Each row is a point on a landscape with many valleys, with its height.
A ball rolls from a point to whichever of its 2 nearest points has the largest drop for the distance, and stops where none of them is lower. Distance is the straight distance between rows; heights are no part of it.
Zufun: [-11 -10  -2 -12 -31  52   4  12 -15 -48  -8  39  -4  41   7   3 -23 -19
 -70  50  20  52]  h=6.68
pimad: [-14 -23  -8  -2   0  16  -9 -12  -3 -38  23  55 -25  15   0 -24 -10 -73
   7  44  -6 -26]  h=5.88
pog: [ 40 -16   2  42 -21  12 -12 -44  15 -48  26  16  26  -9  -3  14   7 -14
 -34  19   9  60]  h=5.31
roz: [-39   8  -9  -5 -39   3  24   1 -15 -30  -9 -13  24 -22   7 -30 -25  13
  23 -15 -36 -35]  h=6.75
viziz: [-24 -41 -41 -13  31  46  30 -18  -2 -27  36  12 -30  33  -2 -34   1 -85
  -2  39  -4  -5]  h=5.76
pusop: [ 46 -43  59   4 -17  11 -16 -12  -6  -3 -27  21  -5 -11  -7  29  25  10
 -45  53  32  61]  h=6.37
pefen: [-51  11 -84 -72  48   9  24 -32 -15 -11 -10   7 -17 -20  26 -17  -6  62
  10 -12 -26 -47]  h=3.21
baf: [-32   0 -16  17 -32  46  33   1  20 -17 -27 -11  14 -12 -28   1  32  23
  16  45  -6 -43]  h=6.65
mirof: [ 10  29  17   1 -10 -27  -5  12  28 -21  46 -14 -34   3  38 -14 -28   6
  28  -8  -3 -46]  h=7.02
matos: [ 47 -19  50 -15   8 -91   1  42 -33  25 -10 -21 -22  21  36  50 -19  32
 -32 -19 -15  11]  h=3.58
das: [  0  47 -36 -29  37   0 -35  19  14 -15  55  -4 -64  33  17 -26  -1 -26
  24 -20  -6 -11]  h=4.43
ziz: [-18   2   6 -15 -24  16  -7 -34   8 -50 -22  75  40  36   1  10  -1  -3
 -38  25  17  -1]  h=6.94
puzu: [-14   8   6  -6  11  21 -37   2 -11 -50 -27  -6  18  -9  17  19   8 -15
  12  18 -22 -33]  h=6.17
Zur: [  0   3  31   5  24  -4 -31   4  12  -3  -7  19  36 -11 -12  10  24  32
 -51 -19  22  39]  h=1.01
gode: [-34 -20 -28 -34  54  53  27  -2  17  15   9 -28 -20  31 -12 -42  38  -3
  21  22   6 -26]  h=6.05
kud: [ -5  -1   9  22 -20 -29 -13 -47   7  -7 -30 -13  35  14  -8  11  21  47
   7  -1  31 -26]  h=3.31
bep: [  4   9 -11  -8 -28 -23 -13  -5 -27 -41 -27 -22  21 -25  14 -43  -6  32
  14   1  -7 -28]  h=6.64
Tid: [-16  12  16  -5  -2 -21  20  -1  10 -35  48  33 -11   1   3 -39 -15  11
  46  11 -22 -39]  h=6.91
Kifu: [ -5  15 -67 -18   9   2   6 -32  41   6   3  28   0   5 -12 -45   1  10
  16 -15  33 -55]  h=3.95
tiret: [ 13  42  20  -4   5 -32 -20  -3  50   7  24  10 -21   7  22  -4  11  25
   1  12   0 -38]  h=7.17
sose: [ 51  -7  11  29  -6 -20  15 -41  22  44  39 -12  21 -55  10  69 -15 -23
 -74  -9 -10  48]  h=7.82
Ludo: [-29  -8  16  19 -26 -18   7 -47 -14  41  23  33  26  25 -17  11  -3 -34
  19 -10  33   8]  h=6.06
Sinev: [-36  -3  -1  10 -27  -2  30   8 -32 -49  34  17   9   7  10 -48 -21 -18
  12  -1  -6 -35]  h=6.83
zeg: [-35  18 -43  -2  10 -32 -33 -26  28 -13   8  -9 -16 -13  30  -2  12  70
   1   0  23 -78]  h=7.46
Zire: [-28  24 -29  30  -9   4  32 -16  -5 -12  -1  29  20 -15 -27 -38   4  -6
  29 -38   1   6]  h=4.54
vero: [ 18 -10   5  -7 -22 -29 -16  17   6  37 -50 -29 -13 -18 -10   5   3 -17
  20  22 -22 -29]  h=4.22
siso: [  4  28 -76 -20  24 -17   8  -9  43 -20  25   3 -11  18  -2 -23 -19  43
  36 -22 -14 -60]  h=3.74
biz: [  2   0  29   6  21 -23 -55 -32  13  17 -11 -34  38  21   9  18  24  74
 -15 -15  21 -14]  h=2.69
laz: [-38  28 -22 -11  27   6  22  -4 -14  24  14   1 -70  20  21 -47   4 -30
  24  -5  -2   6]  h=7.96
tabig: [ 15  34   3  14   5 -45  11  45 -18  27 -57 -33 -25  47  16  45 -14  29
  26 -34   3 -20]  h=2.47
motab: [-24  44 -18  14  18 -22 -25   2  -3  11 -27 -21  35  -8   7  27   9  -5
  15 -30 -41  -1]  h=5.58
Sevu: [-49  15 -23 -62  44  12  10   4 -12 -18  -2  16   7 -32  -1 -42  10  40
   5 -13 -36 -31]  h=2.96
sepid: [-36   0 -15 -19   1  11 -41  15 -16   2 -55 -41  28  -1  -5 -12  -1 -24
 -22 -10   9 -10]  h=4.99
pegov: [-28   3 -12 -30  54   9  64   2  -6  21  38  41 -12  12 -12 -50  27  -4
  25  -7 -41 -15]  h=6.28
Lelup: [-53   5 -19  14  27  19  26   2 -10 -41  -9  31  37  23 -22 -16  15   0
  -8 -34  12 -19]  h=4.69
sar: [-18   4 -18 -57  48  10  17  23  24  42 -48  -9 -15 -34  18  13   2  43
  -2  -6 -15 -41]  h=3.18
lefi: [-40  10  23 -13  32  22  12  60   1  38 -13 -41 -41 -20  11  13  33   9
 -11   1 -41 -14]  h=4.70
Zozu: [ 29   6  12 -15   4 -15 -41  27  11   5  63 -15   6 -20   9  -6 -38 -25
  23  -9   5  16]  h=2.95
safu: [ 20  20   6  14  18   5  -4  36  -5  34  45 -22   7 -32  34  56 -50 -18
   3 -25 -36  29]  h=3.96
maf: [ 43 -35  44  -6  17 -49 -14  67   0  25  17 -16  28 -24 -11  34 -12  26
 -26 -24   0  28]  h=2.58
Lod: [ 12 -18  23  -7 -23   7  -1   2 -29  -3 -14  12  24 -35  12  46 -22 -27
 -65  -8   0  45]  h=6.36
galib: [  1  46  -7   7 -11 -10   6  -4 -21  -5 -25  32 -28  -7   2 -14   1 -11
  43   7 -27  -7]  h=5.30
dege: [ 29  -6  39  32   8   5   1  23  -9 -61   5   5  -3 -12  32   5 -34 -20
  -4  -5  21 -25]  h=2.62
figo: [ -3  10 -30 -26  40   9  34  -1 -32 -15 -50   0 -42 -12  21 -49  -9   0
  30 -20 -18 -62]  h=5.61
roda: [-12  60 -23 -42 -19 -33   9   8  14  -2  11 -21 -14 -13  13 -13 -25  -4
  42 -20 -63 -13]  h=1.86
Vabig: [ 40 -56   9 -11 -25 -31 -18 -32   8  17 -32 -78  36   8 -38  14  30  47
 -29   7  13  12]  h=6.50
Gima: [ 68 -40  38   5  19 -67  24  47 -12  22   4  -3  -9 -14  12  46 -15   7
 -15 -20 -22  39]  h=3.11
koto: [-32  21 -12  16  16 -39  -7  23  -7  46 -30 -48 -27  23  23  -1  17  18
 -17 -19  19 -39]  h=2.54
topu: [-11   0 -21  33  -5  25 -13   9  -4 -18  16 -14 -16 -17   2  -2   4 -71
 -25   0  38  32]  h=5.41
pori: [ 11  22  -4  38 -25 -13  -7  15  -1  -1  -7   1 -38 -32  21  -4   7 -35
  17  12  -3   8]  h=5.04
sen: [ 52  -3  17  47  -9 -30  21 -17  -6  37  13  -2  -8 -48  39  82 -34 -22
 -42  23 -23  25]  h=7.68
rit: [ 35  32  -6  51 -15  -5  17  18   7  14 -11 -21 -11 -11 -29  -4  -1  -4
  58 -35  -4  16]  h=4.79
gev: [-23  25 -41   0   8  -9 -40 -25   6  -4   8  42 -10   2 -20 -50  26  29
  14  24  28  -1]  h=4.47
nuziz: [ 43 -28  26  37 -14   5  -2  53   1  28 -22 -28  21 -12 -15  44   5 -16
  -5  21 -18  10]  h=7.31
Revu: [ 17  -8 -10   1 -42 -27 -31  14  -2   2 -43 -54  20  -7   8   3   2 -20
 -15  -3  -3 -14]  h=4.61
Tavi: [-32   7 -85 -66  64  21  15 -10  -2 -16  22 -28 -32   4  27 -47  16  42
  13  -8 -27 -33]  h=3.40
gutag: [ 33 -39  27   7  -6  18  -4  22 -21  39   8  -2  29   2 -11  29 -41 -51
  35 -16  -1  12]  h=5.25
gug: [ -4 -19  31 -11  -4  42  27  17 -15  15   4  48   3 -41  27  44 -30 -47
 -70  31  -3  23]  h=6.14
pag: [  8 -21  30  17 -44  19 -19 -23 -40  39  24  17  29 -18 -23  -2 -11 -19
  -2  14  16  71]  h=5.68
Gof: [ 12  -6  -5  22   8  15  -2 -18 -16  56  29  26  36 -13 -12  49 -32 -65
 -29  -9   9  37]  h=4.17
bifam: [-58  20 -43 -20   5  -5 -20 -43  35  35   1  -5  -6   7  14   0  17  47
  30  15  13 -63]  h=7.57
nupov: [-17  -3 -28   1 -33  73  -2  -7 -13 -32   4  40  23  47  28  39 -64 -52
 -55  47  36  36]  h=6.80
zeduk: [  8   5   4  19  -5 -54   3  20   0  40 -36 -44  -8  16  21  21   4  68
  10 -32  18 -29]  h=1.64
Sule: [-43 -14  11 -18  54  34  44   4  -8   0  58   2 -14   8  50 -30  -9 -31
  26  17 -30 -32]  h=6.26
navu: [-12  10 -53  16  40 -11 -17  -4  16 -53  36  23  22  26 -13 -40   7  -7
  10 -13   1 -36]  h=5.10
puges: [  6  27 -20  17  26   7 -33 -11   8 -34  -3  20  62  -7 -15  19  13   0
  24 -32 -17   5]  h=5.34
Kasul: [-54  -4   1  -9 -15  32 -17   1  23  22  12 -20   3 -12 -32   0  34  34
 -24  22  33 -22]  h=7.78
ked: [-36   3 -52 -33  28  -9  56   1   6  56  -3 -25 -43   4 -14 -56  27  31
   6 -31  16 -21]  h=3.59
Gosev: [-13 -12  -1  11 -15  34  -8 -30 -19   5   7  21  42  16   5  56 -37 -68
 -31   4  20  18]  h=4.48
Fav: [  4  -2  24 -23 -16  27 -31   5 -31  -3 -42  -2  30 -19  -9  24 -22 -16
   3  28 -22  -3]  h=6.34
tege: [ 19 -26  46  14 -36 -14 -17 -38 -36 -32 -19 -34  18   0  14   9  14  24
 -18   3   2  52]  h=6.90
buse: [ -5  -2  23  10 -47  17   5  -7   1 -25 -53  -3  29  -8 -25  11   5  14
   0  28  -4  -7]  h=6.52
mumek: [-24 -26 -27   5 -25  65  66  20  -3 -42   9  40 -10  25  17  -4 -24 -77
 -35  49  13   2]  h=5.77
dut: [ 27 -18  12  -5  30  16   0  43  -8  -6 -26  11 -12 -21  13  -1 -21 -68
 -26  -2  11 -10]  h=1.43
nar: [ -5   6  -8   3 -16  36 -18  16 -12 -26   5  -5  13 -33 -38 -39   4  33
  -4  18   5   9]  h=3.75
Nofa: [  3  25 -12  11 -22 -44  11  23  17   5  10 -39   2 -27 -31 -10  17  53
   7 -48 -21  32]  h=3.12
rup: [ 25 -29  23  32 -53 -39  12 -41   0   0 -42 -15  29   5  -8  25  23 -38
 -37   3   7  28]  h=5.78
foni: [-48  47 -14 -12  17 -11  15 -18  16  39  18  11 -32  12   4  -1  10  64
  34 -11   0 -39]  h=7.67
diro: [ 17  -2   9  13   6  13  30  39 -14  38   9  10   6 -12 -27  -4 -28 -15
  51 -28 -15  -5]  h=5.03
Sapum: [-10 -21 -26 -33  24  59  29  25  13  28  -8 -17  -9   3 -31 -32  28 -52
  24  15  -5 -17]  h=5.93
tigo: [ 18 -24  69 -16 -23  -5 -28  15 -10  -5 -37 -15   3 -21 -11  17  27  19
 -49  33   6  30]  h=6.57
rupi: [-29 -14  19 -28 -17  15 -36  12  56   5 -19  -1  22  -1 -28 -14  15  14
 -41  35  24 -18]  h=7.90
poz: [ 39  -7   3  11 -59   3 -16 -50 -11 -33 -14   1  41  18  -6  30   7 -50
 -29  10  19  53]  h=5.53
korep: [-23  -9   3  31   7  19  -9  -3  18 -41  14  38  66  36 -11 -13   4   4
 -26 -30  26  -6]  h=4.83
zel: [ -1   4 -27  40  12  -5 -37 -21  16 -76  26  54  33  29  -9 -16   3 -18
 -32 -20  -4  -3]  h=4.98
popi: [-20  20  21  33 -25  -1 -25 -29 -22  13  31  35   1  -3  -8   5  -8 -19
  20  13   9  34]  h=5.91
dep: [  9  -2  10   6   9   5  21  34   4 -14 -18   6 -17   2  28 -25 -22 -23
  -3 -12  15 -36]  h=2.11
molep: [ 40   7 -19  61 -33 -29   7 -37 -16   4 -30  -7 -10   9 -25 -20   1   1
  57 -19  16  18]  h=4.57
gavi: [-17  15  33 -18  29  18 -24  18   8  -3  23  54   0 -19 -16  -9   6  12
 -23  10   3  22]  h=1.88
nelof: [-15   4  22 -40  26  -7  -6  38  -5  19 -43  -3   8 -45   0   2  14  44
 -38  -3 -17 -21]  h=3.71
Tupas: [-21 -14 -22 -56  65  31  23 -34  12   0  49 -10 -12  32  18 -51  20 -22
  33  18 -30 -24]  h=6.15
Donef: [  6 -40   7 -50  21  46  37  20   2  21  23   8 -16   4 -21 -30  -7 -71
  -7  15   8   3]  h=5.79
dip: [ 53 -60  62  -1   5 -37   2 -50  -9   2 -44  -2  24  29 -16  45  27  -7
 -61  24   2  61]  h=6.21
buva: [-22  -2  -4  32  14  -9  17  56 -26  43  -7 -32 -48 -22  29  30 -14 -22
 -18 -28  -9  14]  h=4.88
veke: [ -1  -2 -67 -11  -8  22  14 -25  11  31 -56  38  -5 -42 -28  -1  19  56
  27  17  46 -41]  h=1.89
rela: [-21  42  -9   1  35 -24 -29   6  -3 -12 -13  16   8   3  39  55 -22 -39
  32 -27 -48   2]  h=5.85
Sala: [ 42 -68  30  -9 -35 -59 -27 -26 -26  13 -22 -62  10  15 -24   0   0  24
  -9  33   3  10]  h=6.61
Rer: [ 44  -2   9  -5 -16 -22 -34 -35   4 -43 -14 -23   0 -32   6 -13  16  33
  21  -6  -2   3]  h=6.51
gukas: [ 20  11  40   8 -21 -61   5  60 -32  43   1 -18 -56  17  27  41 -26  17
  -3 -19 -26  10]  h=4.06
mose: [-41  53  11 -17  16  18  46  48  -3  24  41 -26 -47  59  12  -4  -4  46
  34 -33 -25 -15]  h=7.83
fus: [ 35 -44  46  20 -20 -27 -14 -43   7  12  28 -19  39 -39 -11  65 -10 -21
 -50   4  -6  57]  h=7.93
bigo: [ 41 -77  40   2 -19 -34  14 -37  -4  -1 -41 -66  18  26 -36   9  25  29
 -59  -5  27  45]  h=6.38
ketug: [-22   2  31 -28  42  14  29  16  26  34  38 -19  -6  25  19 -17  -1 -23
  22 -13   2 -41]  h=6.42
Tagu: [-27  38  11 -15  27   4  36  40 -20  16  47 -17 -88  47  38 -34  -2  10
  22 -26 -10   0]  h=7.89
Lenun: [ 38  -4  22  15  -5  -2  10  11   7  26 -17  13 -45 -28 -23 -34  18  26
  20  18  29 -18]  h=1.95
nobi: [ 20  45   2 -36 -37 -61  -2  -6  24  19  13 -29  -6   9  15  16 -25  21
  35 -30 -30   0]  h=2.56
Zuro: [-51   9   7  -6 -26  27   4 -18   8   2   5  35  14   5 -16  -2   8 -16
  -4  29 -11   9]  h=5.89
sabus: [ 68   6   9 -11   8 -43 -43  -7   3  14  -1 -35   6  19   7  -7 -13  58
  44 -18  25 -21]  h=4.12
Furis: [-25 -16 -84  -8  14  32  26 -21  25 -10 -23  37  -1 -47   3  14  16  69
   3  11  19 -65]  h=2.27
zif: [ 51 -58  54  41 -27 -10  25 -57  -7 -11 -38   7   2   8  17  58  11 -28
 -47  25  15  47]  h=6.01
Bila: [-37  34 -10  20  35  11 -20   5 -40 -38  -5  18   2   3  29  18 -13 -29
  23   3 -44 -11]  h=6.02
raf: [  3  13 -14 -18  -6  17  15  -8  13  17 -48  40 -17 -34 -35 -27  36  17
   9  34  35 -21]  h=1.44
nid: [-47 -14 -17  -2  -9  49   6 -25 -12 -24  68  54  30  44  -2   3 -48 -39
 -42   0   6  32]  h=4.92
sugu: [ -3  38 -33 -20  20  -8  -9  -8  26  38  33 -26 -29  38  -2 -14 -12 -27
  52 -17 -19 -11]  h=4.11
Numo: [ 12 -39  66  14 -15 -16 -12   3 -25 -11 -12 -47  13 -13  23  32  -5  19
 -37  -3 -10   7]  h=6.79
Sape: [ 37  14  29  15   8 -48  -6   1  26   7  -3 -34  28  -7 -10  13  18  82
   6 -50  -9  43]  h=2.53
Zipo: [-31  10 -38 -45  36  25   4 -10  33  12 -28  25 -18 -34   8  17   9  81
   4   0  20 -59]  h=2.65
foto: [ 19  36 -40 -26 -38 -24 -21   9  21  27  17 -58 -24   4   3  -1 -37  43
  48 -21 -15 -18]  h=3.23
pozi: [ 14 -11  -2   9 -29  13 -13  -4  31 -53   5 -12  -4  -1 -10 -34  10 -46
 -14  39  25  -8]  h=6.18
neme: [-12 -10  41 -31   6  -5  14  53  30  42 -16 -17   5 -24 -11  13  14  22
 -12  19 -46 -25]  h=4.23
Pem: [-31 -37 -20 -27  80  48  42 -25   7   7  48  40  -4  43 -17 -49  22   6
  47  18 -26 -40]  h=6.22
vuv: [-38  -9  -2 -11 -37  26  33 -23 -28 -11  21  52  -2 -13 -26 -42 -12  -7
   5  19 -10  28]  h=5.74
lugus: [ 18   7  24  10 -23   9  -8 -10 -19  -3 -28   2   3 -25 -48 -23  32  29
   1  12  22  52]  h=4.01
rares: [ 48 -39  29  35 -15  -2   3 -20 -22 -18 -33  -7  32 -19  -7  30  16  11
   6  -8 -13  75]  h=7.04
zir: [ -1 -31  28 -51 -22  54  30  22   0   1  14  32 -11 -19   5  -8 -34 -68
 -45  34   7  13]  h=5.95
Kof: [ 12  22  33  27   7  -8   9  59 -14   9 -56 -29 -10  -8  17  28   5   9
  14 -15 -17 -11]  h=3.22
liro: [  1 -21  21 -12 -44  -5   7 -66 -28  -6 -76   1  47   9 -13   4   8  55
  -2   4  34 -10]  h=3.66
Ves: [ -6  -2   2   6  -8  58 -27 -28   2 -15  58  30  30  27   8  34 -26 -30
 -28  18  44  28]  h=4.73
bol: [-16  -8  -5  -2 -48   7 -21 -21   7 -52   8  22 -13  22  -5  -2  -5 -68
 -18  66  16  -4]  h=6.03
loma: [-49   7 -35  -3 -24  -2 -40 -24  11  27 -15 -39   9 -18 -18  -4  23  41
   9  11  19 -28]  h=7.69
dopi: [-37   0  34   2   2 -41   7  53 -35  62   2 -31 -37   0  33   4 -18  11
 -24 -25 -10   5]  h=4.51
Mapab: [-11   8  23   8  30  -6  16  28 -10  51  36  29 -25 -10  15  -2  -5 -11
  -3 -26   7  17]  h=2.85
komu: [ 22  -2 -53   9   1 -14 -26  -1   9 -53  53  42 -15  18  -5 -28 -13 -13
  39   0  -4 -33]  h=5.19
merin: [-11  14 -86 -33  51  -4   3 -17  24 -33  39   3 -23  40   8 -69   6  18
  20 -27 -43 -55]  h=3.57
zemif: [-18 -18 -31  -4  -2  63  13   7  -1 -31  -4  15  -2  13 -14 -14 -12 -69
 -23  14  17  18]  h=5.63
Tafog: [ 18   5  -6  33  14   3  -8 -36  10  20  56  55  33  -7  -7  37 -37 -38
   1 -46  31  37]  h=3.86
vubo: [ -5   4   5  19  -2  16 -34 -26 -21  -1  -5  34   1  13 -40 -30  39  41
   3  31  45  33]  h=4.24
tifo: [ 25  26  25  24  -1 -14  -6  23  -9  11   2  16 -60   0  25 -28  -4  39
  15  14  47 -20]  h=2.42
tubo: [ 41 -37  22   4 -17  -1 -33   5 -39  43 -17  16  31 -14 -23  12 -16 -32
   0  -1  29  32]  h=5.47
zefud: [  1  -6 -24   9 -10  -3  33 -33  17   6 -20   9  16  11 -32 -24  -4 -17
  41  -7  40 -49]  h=4.18
zek: [ 49 -23  37  49 -17 -28   6  30  -7  20 -18 -37 -14 -40  18  63  -3  -8
 -16  23 -37  34]  h=7.49
zod: [ 50  42   7   2   2   0 -28  20   4   7  52 -16 -29  -2  32  31 -49 -13
  20 -14 -25  26]  h=3.50
Zopun: [-10  19 -10   2  -1 -27 -29 -26  31 -33 -12   5  -9   2  25 -21  29  17
  -9  26  18 -62]  h=7.33
gele: [  2  53 -44 -51  60  11  18  34   6  -6  13 -22 -77  34  24 -17  10  -8
  17 -23 -30  10]  h=4.66
zonot: [-14  31 -26 -49   4 -18 -16   1   6   5  -5 -11  11 -47  -4 -27  14  16
   9 -10 -54  -2]  h=2.51
Nezi: [ 51  -3 -27   1 -16 -21 -13 -29  34  30 -14 -23  22   2 -20  -3  -5  61
  43 -19  43 -25]  h=4.13
Tabe: [ 28  -6  -1  31  -2  -9 -36 -20  -3 -69  51  17  13  -3   9 -12  -6 -12
 -21 -16   9  17]  h=5.12
veb: [-36 -10 -11 -17 -36  38  44 -26  50 -26 -31  36  10   3 -34 -16  35  34
 -34  37  10 -39]  h=6.76
fafe: [ 29  14  12 -32  -2 -28 -69   5  11  23  40 -41  -8  -3   3 -12 -21  20
  31   6  11 -16]  h=3.56
Sipag: [ 49  -5  15   5 -32 -16 -17 -24  11 -38 -17   1 -17 -34  -6 -19  32 -11
 -32  25  20  15]  h=6.35
zivum: [ 11  32 -21  -2  83  17  50  36  15  17  27  -6 -69  47  36   4   6 -45
  24 -34 -23   9]  h=4.86
bula: [-40   4   8  33  10  24  26  42   5  17   0 -19 -18 -18  13  12  29 -13
 -21   0 -11  13]  h=5.07
vekan: [ 24 -24  28  -9 -16  -8 -35 -64  18  -7 -10  -7  41   3 -29  27  37  10
 -28  14 -10  73]  h=8.13
sobag: [ 30 -16  12  -8 -33  41  -5  -1  -1 -45 -16  23  21  -6  21  41 -33 -30
 -59  23  17  55]  h=6.53
faf: [-45  -6   4   3  28  37   5  10  24   6  33 -20  25  17  -3   7  -4 -21
  -5  -1  -3 -30]  h=6.58
gukez: [ -5 -10  13   9 -43  27 -15 -43 -12 -71 -18  54  26  62  23  42   2  -4
 -22  60  11  36]  h=7.07
tesi: [ -3   6  40   6  36 -11 -38  -1  12   7 -19  17  22  14  -8   7  25  76
 -35 -10  52 -14]  h=1.92
zaf: [ 44 -23  24  15  15 -32  -4  33   3   9  16 -12  54 -12  -5  13  -8 -13
 -44 -50   8  22]  h=3.10
tutez: [-36   7 -40 -17 -12 -16  21 -17 -18  -2  29  18 -35  -3  15 -47   5 -54
  19  18 -13   1]  h=8.04
sig: [-38 -16  -9 -10 -26  16  41 -17  10 -57 -25  56  10  48 -22 -20  21   7
 -37  36   3 -27]  h=6.85
dov: [  2   6  59  -5  16   3  21  32   5  36  34   3  12 -12  30  26 -31 -10
   9 -20 -33   2]  h=3.41
kul: [ -1  27  20  38  23   3  -9  35 -34 -29  12  30 -51   3  36 -29   0  15
  19   5   7   0]  h=2.84
medim: [ 36 -11  14  79 -21  44  27   3  -1 -31 -24   3  23  -2  -6  27   6 -26
   3  13  10  10]  h=5.90
zik: [  4 -24  -1  69 -47  49  21 -13   3 -60   9  28  21  41  -2  22  -9 -42
   1  34  18   7]  h=6.04
vorag: [-20  53 -48   8  17 -15 -39  -8  19  10 -15   7 -38   1  -3 -26  24  21
   4 -10   4  11]  h=4.74
potuf: [ 48  -1  22  38 -36 -39 -13   6 -13  14 -38 -35 -35 -11  28  11  18 -15
  26  21  -5  10]  h=4.67
gegi: [ 49 -43  51  39 -32  33  14 -15 -23 -19 -56  13  -1  14 -18  50  18 -21
 -30  47  29  69]  h=6.20
Muna: [ -8  29 -16 -30  16  -2  -8  23  13 -17  52  -5  -3 -12   7 -19 -43 -27
  24 -30 -43   1]  h=2.41
gan: [-12  14 -46 -44   8  10  -3  15   4  60  20 -49 -42  19 -16 -18 -25  29
  56 -27 -14 -17]  h=3.73
Naru: [  1  40 -21 -34  28 -27  11   4  -7   2 -31   3 -39  18  15 -26 -18  -1
  45 -10  -5 -39]  h=5.48
sas: [-15  21 -41  11 -15   8   3  19  10 -25  31 -24  14 -35 -25 -40   5  59
  24 -27  -2  10]  h=3.47
Maz: [-36  29  24 -10  63  10   2  30   3   2  29  49 -30   7  13 -17  18   4
  -2 -20 -21  14]  h=2.38
ris: [  0  19 -21   5  -7   6  -5  33  -1  15 -56 -38 -39 -27   7   7   7  17
  30  22 -16 -28]  h=3.81
Gomi: [ 12   6 -21  30 -38 -14  29 -30  -6   0 -41  16  35 -14 -33 -11   9 -25
  26 -13  20  -4]  h=4.36
Bip: [-25   7 -40 -10 -19 -11 -14 -32  -8 -43  38   8 -32  23  20 -32  -8 -44
  45  31 -47 -39]  h=8.10
sopur: [ -9  -5   4  54  29   1  -2  19 -11 -59  42  23 -29  -3  36  15 -24  -7
  13   8  -2 -26]  h=3.00
lof: [ 20  -5  11  49  -2 -25   9   2  16  20  34   6  34  -4 -11   8 -12 -19
 -17 -45  38  44]  h=3.52
naz: [ 48 -73  54  26 -47 -22 -14 -22 -44   3   9 -63  20  -2  -3   5   2  16
  17   8  -7  44]  h=6.74
rebo: [-26 -13   4 -35 -11  22   7  13 -42  26 -17   9  20   8 -22 -15   2 -49
 -20 -15  15  21]  h=5.45
sanak: [  6  -4   1  51 -15  42 -18  25   7 -16   7 -11  15  -8  -3  33   6 -25
 -22   8  22  30]  h=5.67
dav: [-44  -9  -5 -28  -5  10  45  -7 -30  50   9  33  -5  -8 -20 -38   2 -42
  -4  -5 -13  38]  h=5.62
lovu: [-61  20 -29 -12  38  -4  38  27   6  59 -29 -42 -47  11   7   6  30  23
   4 -19   8 -34]  h=3.19
lozu: [-43  33  20 -20   6 -17  49  30   0  48   6  -9 -41  16   2  -1  -3  65
  29 -17 -20 -28]  h=7.76
fised: [ -8  27 -31 -11  55  21 -53  -3  22 -49  24  17  29   4 -20 -15   2  -6
  29 -11 -27 -15]  h=5.20
Deku: [-20 -15  -4 -46   2 -17 -12  11 -10  16 -40 -10  33   9 -13 -39   8 -27
 -15 -36  37  -7]  h=5.26
Gitep: [ 18  24 -14 -14   1 -15  -1  -4  15  16  -8   2  22 -29 -17 -17  -3  67
  23 -35  16 -32]  h=3.82
tipu: [ 57 -56  40  14 -38  16   9   5  -7  -8 -29 -10  47  -7 -41  47  -5  -6
   0  14 -18  31]  h=7.16
Veti: [ 48 -24  24   4  15 -64 -26  26  -1  18   5 -57  24  -1  -5  28  10  52
  -9 -33 -34  46]  h=1.77
zit: [ 44 -56  26   8 -16 -27 -26 -27   5  18   2 -36  56   5 -32  67  27 -12
 -40  -6 -14  78]  h=8.03

Two balls start at each pair of points below. Name the first point that both come to, or write never.
poz, tubo | Gomi
zit, rup | never
Ludo, Zuro | never

Call two points neighbours if one is among the 2 nearest of the other. Go from one point of each pair to the other, from neighbour to neighbour, staying as low as possible. Name the highest point that can't be avoided.
maf, Zur | Nezi
raf, dut | sopur
maf, dut | bula
dut, navu | buse
Zur, Zozu | safu
